Points on a hilly landscape, in no order, each with its height.
From any point a ball takes the steepest step (drop divided by distance) to one of its 6 nearest points. It stops when none of these is lower. Distance is the straight distance between rows; heights are no part of it.
q_321 (h 2.15): [121 151 112  97 170 175 110 105 111 107 129  83 110 141 128 144  90 152
 134 138 141 102 154 134 105]
q_701 (h 1.69): [ 97 122 143 151 140 119  84 105  89 127 144 125  85 149 137 153 149 131
 163 114  96 110 182 141 161]
q_306 (h 2.82): [135  92 104 172 141 135 159 130 157 115 156 162 107 132 130 125 133  93
 100 118 137 122 136 145 139]
q_535 (h 6.65): [172 121 180  95  31 108  86  81 168 148 106 114 121  57 140 158 143 146
 160 146 119 194 113 104 188]
q_249 (h 2.19): [130 127 117 150 144 122 164 138 118  95 153 139 135 151 108 123 117  93
  73 113 128  91  84 127  95]
q_470 (h 1.88): [152 163  94 115 144 146 169 123 148 118 126 129 161 125 119 113 100 132
  73 131 164 122 115 111  81]
q_206 (h 1.54): [100 157 113 103 182 157 151  89 121 115 127 106 154 151  97 140 106  95
  91 121 157 102 113 133  67]
q_404 (h 2.39): [135  81 120 176 152 109 187 139 162 130 158 186 126 148 108 133 120  96
 121 116 153 107 122 152 124]
q_333 (h 1.32): [117 154 144 124 219 108 157  73 142 145 148 121 160 170  90 166 115 109
 141  98 174 118 135 155  84]
q_755 (h 1.90): [125 135 152 130 173  95 176 101 155 160 143 195 122 162 106 142 108 115
 141 105 171 108 191 162 135]
q_937 (h 3.51): [ 74 146 153  75 114 146  68 134  47 132 112  83 139 129 132 166 123 155
 177 158  83 165 115 127 155]
q_823 (h 3.14): [135 141  97 110 132 182 112 113 130 105 121 108 105 112 136 130 105 144
 114 143 121 128 155 123 139]
q_692 (h 5.34): [ 92 105 154  64  77  92  85 173  66 184 100  92 127 151 184 149 168 147
 202 156 118 149 137 126 146]
q_523 (h 2.74): [159 104  87 145 130 153 183 148 175 131 152 158 133 113 139  88 124 114
  91 132 161 137 116 120 115]
q_140 (h 3.89): [101 113 135 129 101 111  52 146 122 147 101 111  86 135 161 122 179 135
 195 144  98 104 195 139 145]
q_586 (h 5.52): [127 111 129 113  55 112  58 145 127 141  83 105 125  93 172 114 178 132
 187 144  97 136 169 139 171]
q_517 (h 1.99): [132  73 136 188 138 102 199 167 181 160 157 182 141 129 103 107 123  96
 115 142 175 150  92 146 107]
q_120 (h 1.15): [109 163 151 139 151 109 174 155 124 152 108 117 182 128 108  67 131  87
  59 156 178 164  62 104  65]
q_235 (h 4.22): [175 141 191  94  73 108  84 127 116 118 105  97  87  94 105 170 110 163
 159 141  98 149  98 102 164]
q_663 (h 1.70): [124 127 136 156 190 103 158  84 128 154 168 153  95 177 133 140 115 165
 188 108 156  73 174 135 118]
q_211 (h 2.16): [119 152  92 106 177 155 154 102 162 133 127 109 166 140 121 139  97 117
 115 127 174 126 147 151  80]
q_965 (h 2.57): [137  85 105 170 150 118 183 139 170 123 149 175 131 156 131 130 125 118
 140 116 140  93 146 151 133]
q_780 (h 1.50): [131  89 136 183 164  80 199 168 141 126 157 160 160 172  93 125 107 112
 121 108 146  98  60 130  90]
q_709 (h 2.56): [153 150 107 114 130 162 136 120 120  91 129 112 116 120 108 128  97 134
  77 116 122 109 113 105 116]
q_513 (h 2.28): [169 119  86 137 127 153 159 132 161 104 137 138 131 122 127 111 110 141
  88 121 138 112 124 121 117]
q_76 (h 1.36): [142 144 110 130 175 140 150 116 122 110 151 108 140 159 126 138 100 143
 130 120 148  78 131 134  83]
q_552 (h 6.05): [116  94 129 133  71 103  68 125 109 132 113 128 143  98 166 137 199 105
 162 115  82 140 147 146 181]
q_824 (h 1.12): [126 151 112 123 140 142 182 133 136 138 125 130 156 125 118  85 114 102
  53 140 182 160  85  93  78]
q_352 (h 4.39): [159  90 118 144  93 154 119 132 141  93 132 125 107  86 140 107 154 124
 104  94  92 143 113 132 172]
q_736 (h 2.29): [129 108 126 148 120 130  88 138 117 112 133 106  94 129 153 129 153 149
 176 118  93  95 165 146 163]
q_843 (h 3.56): [137 174 166  92 102 134  82 109  87  80 103  99 105 102  81 145  98 148
  99 131  71 131  76  80 132]
q_439 (h 2.81): [151 157 132 109 129 150 102 122  87  81 126  89  99 128 102 138  99 158
 112 123 103  97 105  99 119]
q_721 (h 1.31): [133 126 123 171 170 102 186 155 146 130 146 148 175 158 104 130 110 111
 118 112 163 110  97 143  75]
q_820 (h 2.49): [157 111 118 156 135 127 142 137 106  79 164 120 112 144 111 122 117 156
 119  95  96  69  77 115 128]
q_875 (h 5.33): [ 71 126 137 133  90  97  40 108 142 162  77 155  98 125 131 123 194 104
 174 144 100 121 219 132 145]
q_889 (h 0.75): [ 68 130  84 116 112 175  83  95 131 138  95 122 109 102 157 117 145 129
 133 150 106 167 196 127 161]
q_800 (h 1.95): [174 132 106 145 126 119 184 156 148 107 122 141 164 141 114 109 102 138
  79 119 153  95  80 114  91]
q_645 (h 3.26): [140 137 108  91  88 158  72 132 143 125  86 109  93  90 158 111 123 168
 156 163 108 152 183 133 164]
q_278 (h 3.38): [100 118 100 131 100 138  71 127 144 131 100 127 102 108 163 112 168 121
 152 140  90 132 190 134 166]
q_284 (h 0.55): [141 129 117 147 120 126 189 158 146 137 141 146 146 125 123  69 126 104
  55 142 179 153  62  96  87]
q_10 (h 3.86): [123  92 117 153  94 112  78 128 164 129  96 141 100 119 154 103 185 117
 174 128  85  99 190 151 168]
q_263 (h 1.76): [136 179 138 111 130 112 177 121 117 112  92 124 150 133 104  87 105  97
  35 131 142  92  72  80  86]
q_714 (h 1.80): [155 145 104 139 182 129 167 138 149 119 155 128 175 161 122 135 102 159
 153 114 161  85 124 142  71]
q_216 (h 1.83): [103 144 184 157 181  67 178 145 119 139 155 163 156 173  70 130 116  71
  97 115 164 114  61 147  81]
q_11 (h 1.62): [112 163 132 143 176  98 173 145 131 132 124 117 184 152 104 112 120  84
  81 124 163 121  79 131  58]
q_20 (h 4.19): [164 108 177  64  40 101  85 148 110 160  92  95 126  96 168 150 141 158
 188 151 113 149 122 130 184]
q_555 (h 2.55): [111 113 131 158 167 124 158 107 139 132 159 173 103 150 113 152 125  80
  95 117 148 111 151 152 138]
q_888 (h 2.40): [187 158 129 115 136 126 134 122 113  96 133 107 114 144 107 128  92 183
 114 128 125  68  98  94  97]
q_948 (h 5.94): [133 134 123  82  62 158  94  93 123 135 102 129 125  58 134 125 139 158
 134 141  96 213 139  86 188]
q_337 (h 5.58): [ 52 119 162  93 105  96  72 146  49 187 120  91 116 162 169 158 164 144
 216 150 104 160 144 122 139]
q_193 (h 5.55): [134 138 194  33  73 109 106 169  93 176  86 102 105 133 141 176 114 165
 189 167 121 180 123 102 166]
q_354 (h 5.35): [105 104 162  93  65  76  65 175 102 187 104  94 116 157 182 123 202 138
 220 141 120 125 147 127 126]
q_257 (h 2.47): [ 78 122 132 147 148 138  93  95 104 123 134 143  92 137 125 160 140 102
 125 105  99 130 177 145 171]
q_324 (h 2.41): [125 134  87 118 145 175 163 114 141 130 140 130 127 116 127 107 116 109
  76 130 159 155 132 112 109]
q_142 (h 3.25): [127 143 139 106 135 158  83 136  83 116 129  77  93 131 140 146 115 167
 161 134  98 128 140 123 137]
q_656 (h 3.71): [ 66 119 126  94  83 133  68 131  75 148  84 103 145 105 153 159 146 139
 172 164 103 172 161 138 170]
q_992 (h 4.87): [183 122 122 123  82 146 102 129 139  97 115 111  98  87 131 125 119 163
 123 119 101 130 128 123 168]
q_574 (h 2.11): [158 174 133 111 127 120 139 116 109  87 111 120 123 136  96 113  97 132
  59 123 110  72  78  81 101]
q_600 (h 3.15): [114 110 118 160 153 138 179 136 156 156 167 164 121 125 124 107 135  75
  85 147 188 160 116 136 111]
q_496 (h 3.29): [130 124  80 141 152 149 164 115 184 141 140 161 126 133 153 105 126 109
 120 133 160 126 173 151 120]
q_642 (h 1.48): [130 168 121 120 177 122 169 124 128 115 125 108 186 156 104 134 106 119
 106 114 159  89 102 127  54]
q_423 (h 2.24): [135  98 154 170 156  99 193 145 170 166 140 207 133 137 106 123 112  86
 138 133 174 138 148 166 128]
q_925 (h 3.39): [106 161 118  94 120 187  91 101 104 102  94  95 110 103 111 150  97 152
 117 144 106 154 127 114 140]
q_774 (h 4.34): [170 130 108 115  91 168 109 111 155 108 114 125  96  82 140 108 124 159
 108 130 110 152 151 107 165]
q_338 (h 0.15): [ 90 136 127 138 168 135 102  80 112 122 142 124  85 152 132 158 129 119
 139 115 117 107 188 142 145]
q_808 (h 2.04): [175 160 131 135 122  96 174 140 112  91 112 126 153 151 103 102 100 150
  79 112 128  49  64  83  87]
q_23 (h 1.22): [114 109 125 158 153 112 126 108 139 128 141 156  83 156 141 132 140 127
 155 115 121  81 198 151 153]
q_287 (h 5.32): [148 112 115 111  71 163  98 108 139 117 114 125 111  63 149 104 159 144
 118 119  93 183 142 104 179]
q_41 (h 1.61): [147 145 116 153 156 108 184 168 159 120 131 146 205 145 108 115 102 138
 117 112 159 111  94 132  66]
q_883 (h 3.24): [ 92 153 149  84 105 150  69 128  51 107 123  90 139 107 116 171 116 145
 147 140  66 152  89 120 160]
q_17 (h 1.78): [158 142  91 119 157 151 139 125 145 113 141 115 131 149 141 133  98 165
 138 139 148  83 151 134 101]
q_527 (h 3.28): [171  58  99 159 110 156 172 139 186 110 136 157 114 107 145  85 136 126
 108 111 125 112 119 132 156]
q_485 (h 4.75): [ 82 130 133  83  93 140  55 156  89 149  81  89 116 125 163 139 141 149
 186 166 106 155 174 138 156]
q_94 (h 0.40): [124 138 137  96  92 141  69 134  79 117 114  94 125  94 140 156 129 150
 153 138  88 156 128 128 168]
q_145 (h 5.38): [174 138 137 113  72 151 106  99 144 101 116 126  90  69 111 119 131 145
  94 109 101 177 109  82 168]
q_137 (h 6.21): [ 92  95 119 163 115 147 113 115 119 126 146 150 108 103 139 134 167  83
  84 111  88 168 134 129 180]
q_583 (h 1.79): [130 147 120 158 166 131 170 165 179 157 139 147 189 126 122  80 133 121
 101 142 184 191 110 127  65]
q_528 (h 1.55): [139 139 123 160 190 106 176 120 130 134 164 134 163 178 109 136 111 158
 161 101 150  78 110 126  72]
q_52 (h 2.23): [110 149 113 120 159 154 120 106  92  92 147 112 123 146 104 140 112 110
  83 111 107  93  97 118  97]
q_877 (h 3.03): [143  93  89 158 156 117 175 139 193 136 142 183 139 148 146 111 119 129
 155 131 144  90 169 160 126]
q_571 (h 2.75): [146 123 160  90  77 113  82 147  72 127 130  91 132 100 150 153 142 156
 176 133  87 147 102 130 174]
q_987 (h 2.85): [122  94 130 169 141 128 173 136 142 121 170 173 108 139 113 129 129  75
  74 123 152 130 101 136 134]
q_225 (h 4.31): [118 114  99 137  96 162  94 119 131 115 117 122 112  92 150 124 155 116
 120 120  84 153 159 130 175]
q_934 (h 2.61): [162 135  97 140 154 128 180 170 209 141 140 168 195 120 141  89 110 150
 128 136 168 149 122 143  88]
q_110 (h 4.53): [ 91 129 126 137 144 151  90 106  87  87 150 120 115 123 119 163 139 107
 102 107  69 139 114 132 155]
q_471 (h 1.75): [117 147 152 137 195 108 167 108 173 164 132 164 154 155 104 145 107  99
 124 112 179 156 165 178  99]
q_953 (h 1.81): [134 118 124 143 160 135 108 130 116 130 143 105  74 163 160 125 129 178
 192 134 122  75 169 133 131]
q_801 (h 3.72): [ 91 126 128 112  94 139  71 124  67 114 131 112 157  94 139 168 145 121
 136 132  66 171 108 133 178]
q_349 (h 3.73): [128 102 158 128  89  91  76 156  82 154 137  86 104 135 171 129 179 163
 219 120  89 125 122 131 163]
q_129 (h 1.68): [194 122 127 130  95 134 183 118 180 114 128 162 108 112 111  71 121 144
  53 119 163 147  85  72 121]
q_852 (h 2.25): [110 136 170 184 162  83 168 158 147 171 148 167 156 134  81 114 119  82
  97 153 194 174  85 154  89]
q_668 (h 5.50): [168 101 161  92  27 113  84 118 141 143  96 108 151  61 168 124 168 138
 168 121 105 155 118 137 192]
q_298 (h 0.86): [115 151 138 140 193 118 166  97 123 124 159 137 152 168 100 154 109 102
 114 102 162  96 120 151  81]
q_778 (h 1.98): [109 144 160 163 184 102 168 144 168 169 144 154 170 140  92 126 117  86
 109 130 188 168 119 161  78]
q_515 (h 4.88): [ 64 123 154 104 110 102  59 125  50 159 128  95 128 143 155 165 159 135
 197 146  90 155 136 136 162]

For each start below, name the point where the ball stops.
q_354: q_338
q_439: q_284
q_145: q_298
q_992: q_298

Call two points neighbours if one is among the 6 nearest of the other. Go from one point of each pair to the other, from neighbour to neighbour, staying as low as possible. Name the highest point that can't be avoided.
q_889, q_94: q_142
q_338, q_284: q_663
q_284, q_298: q_11
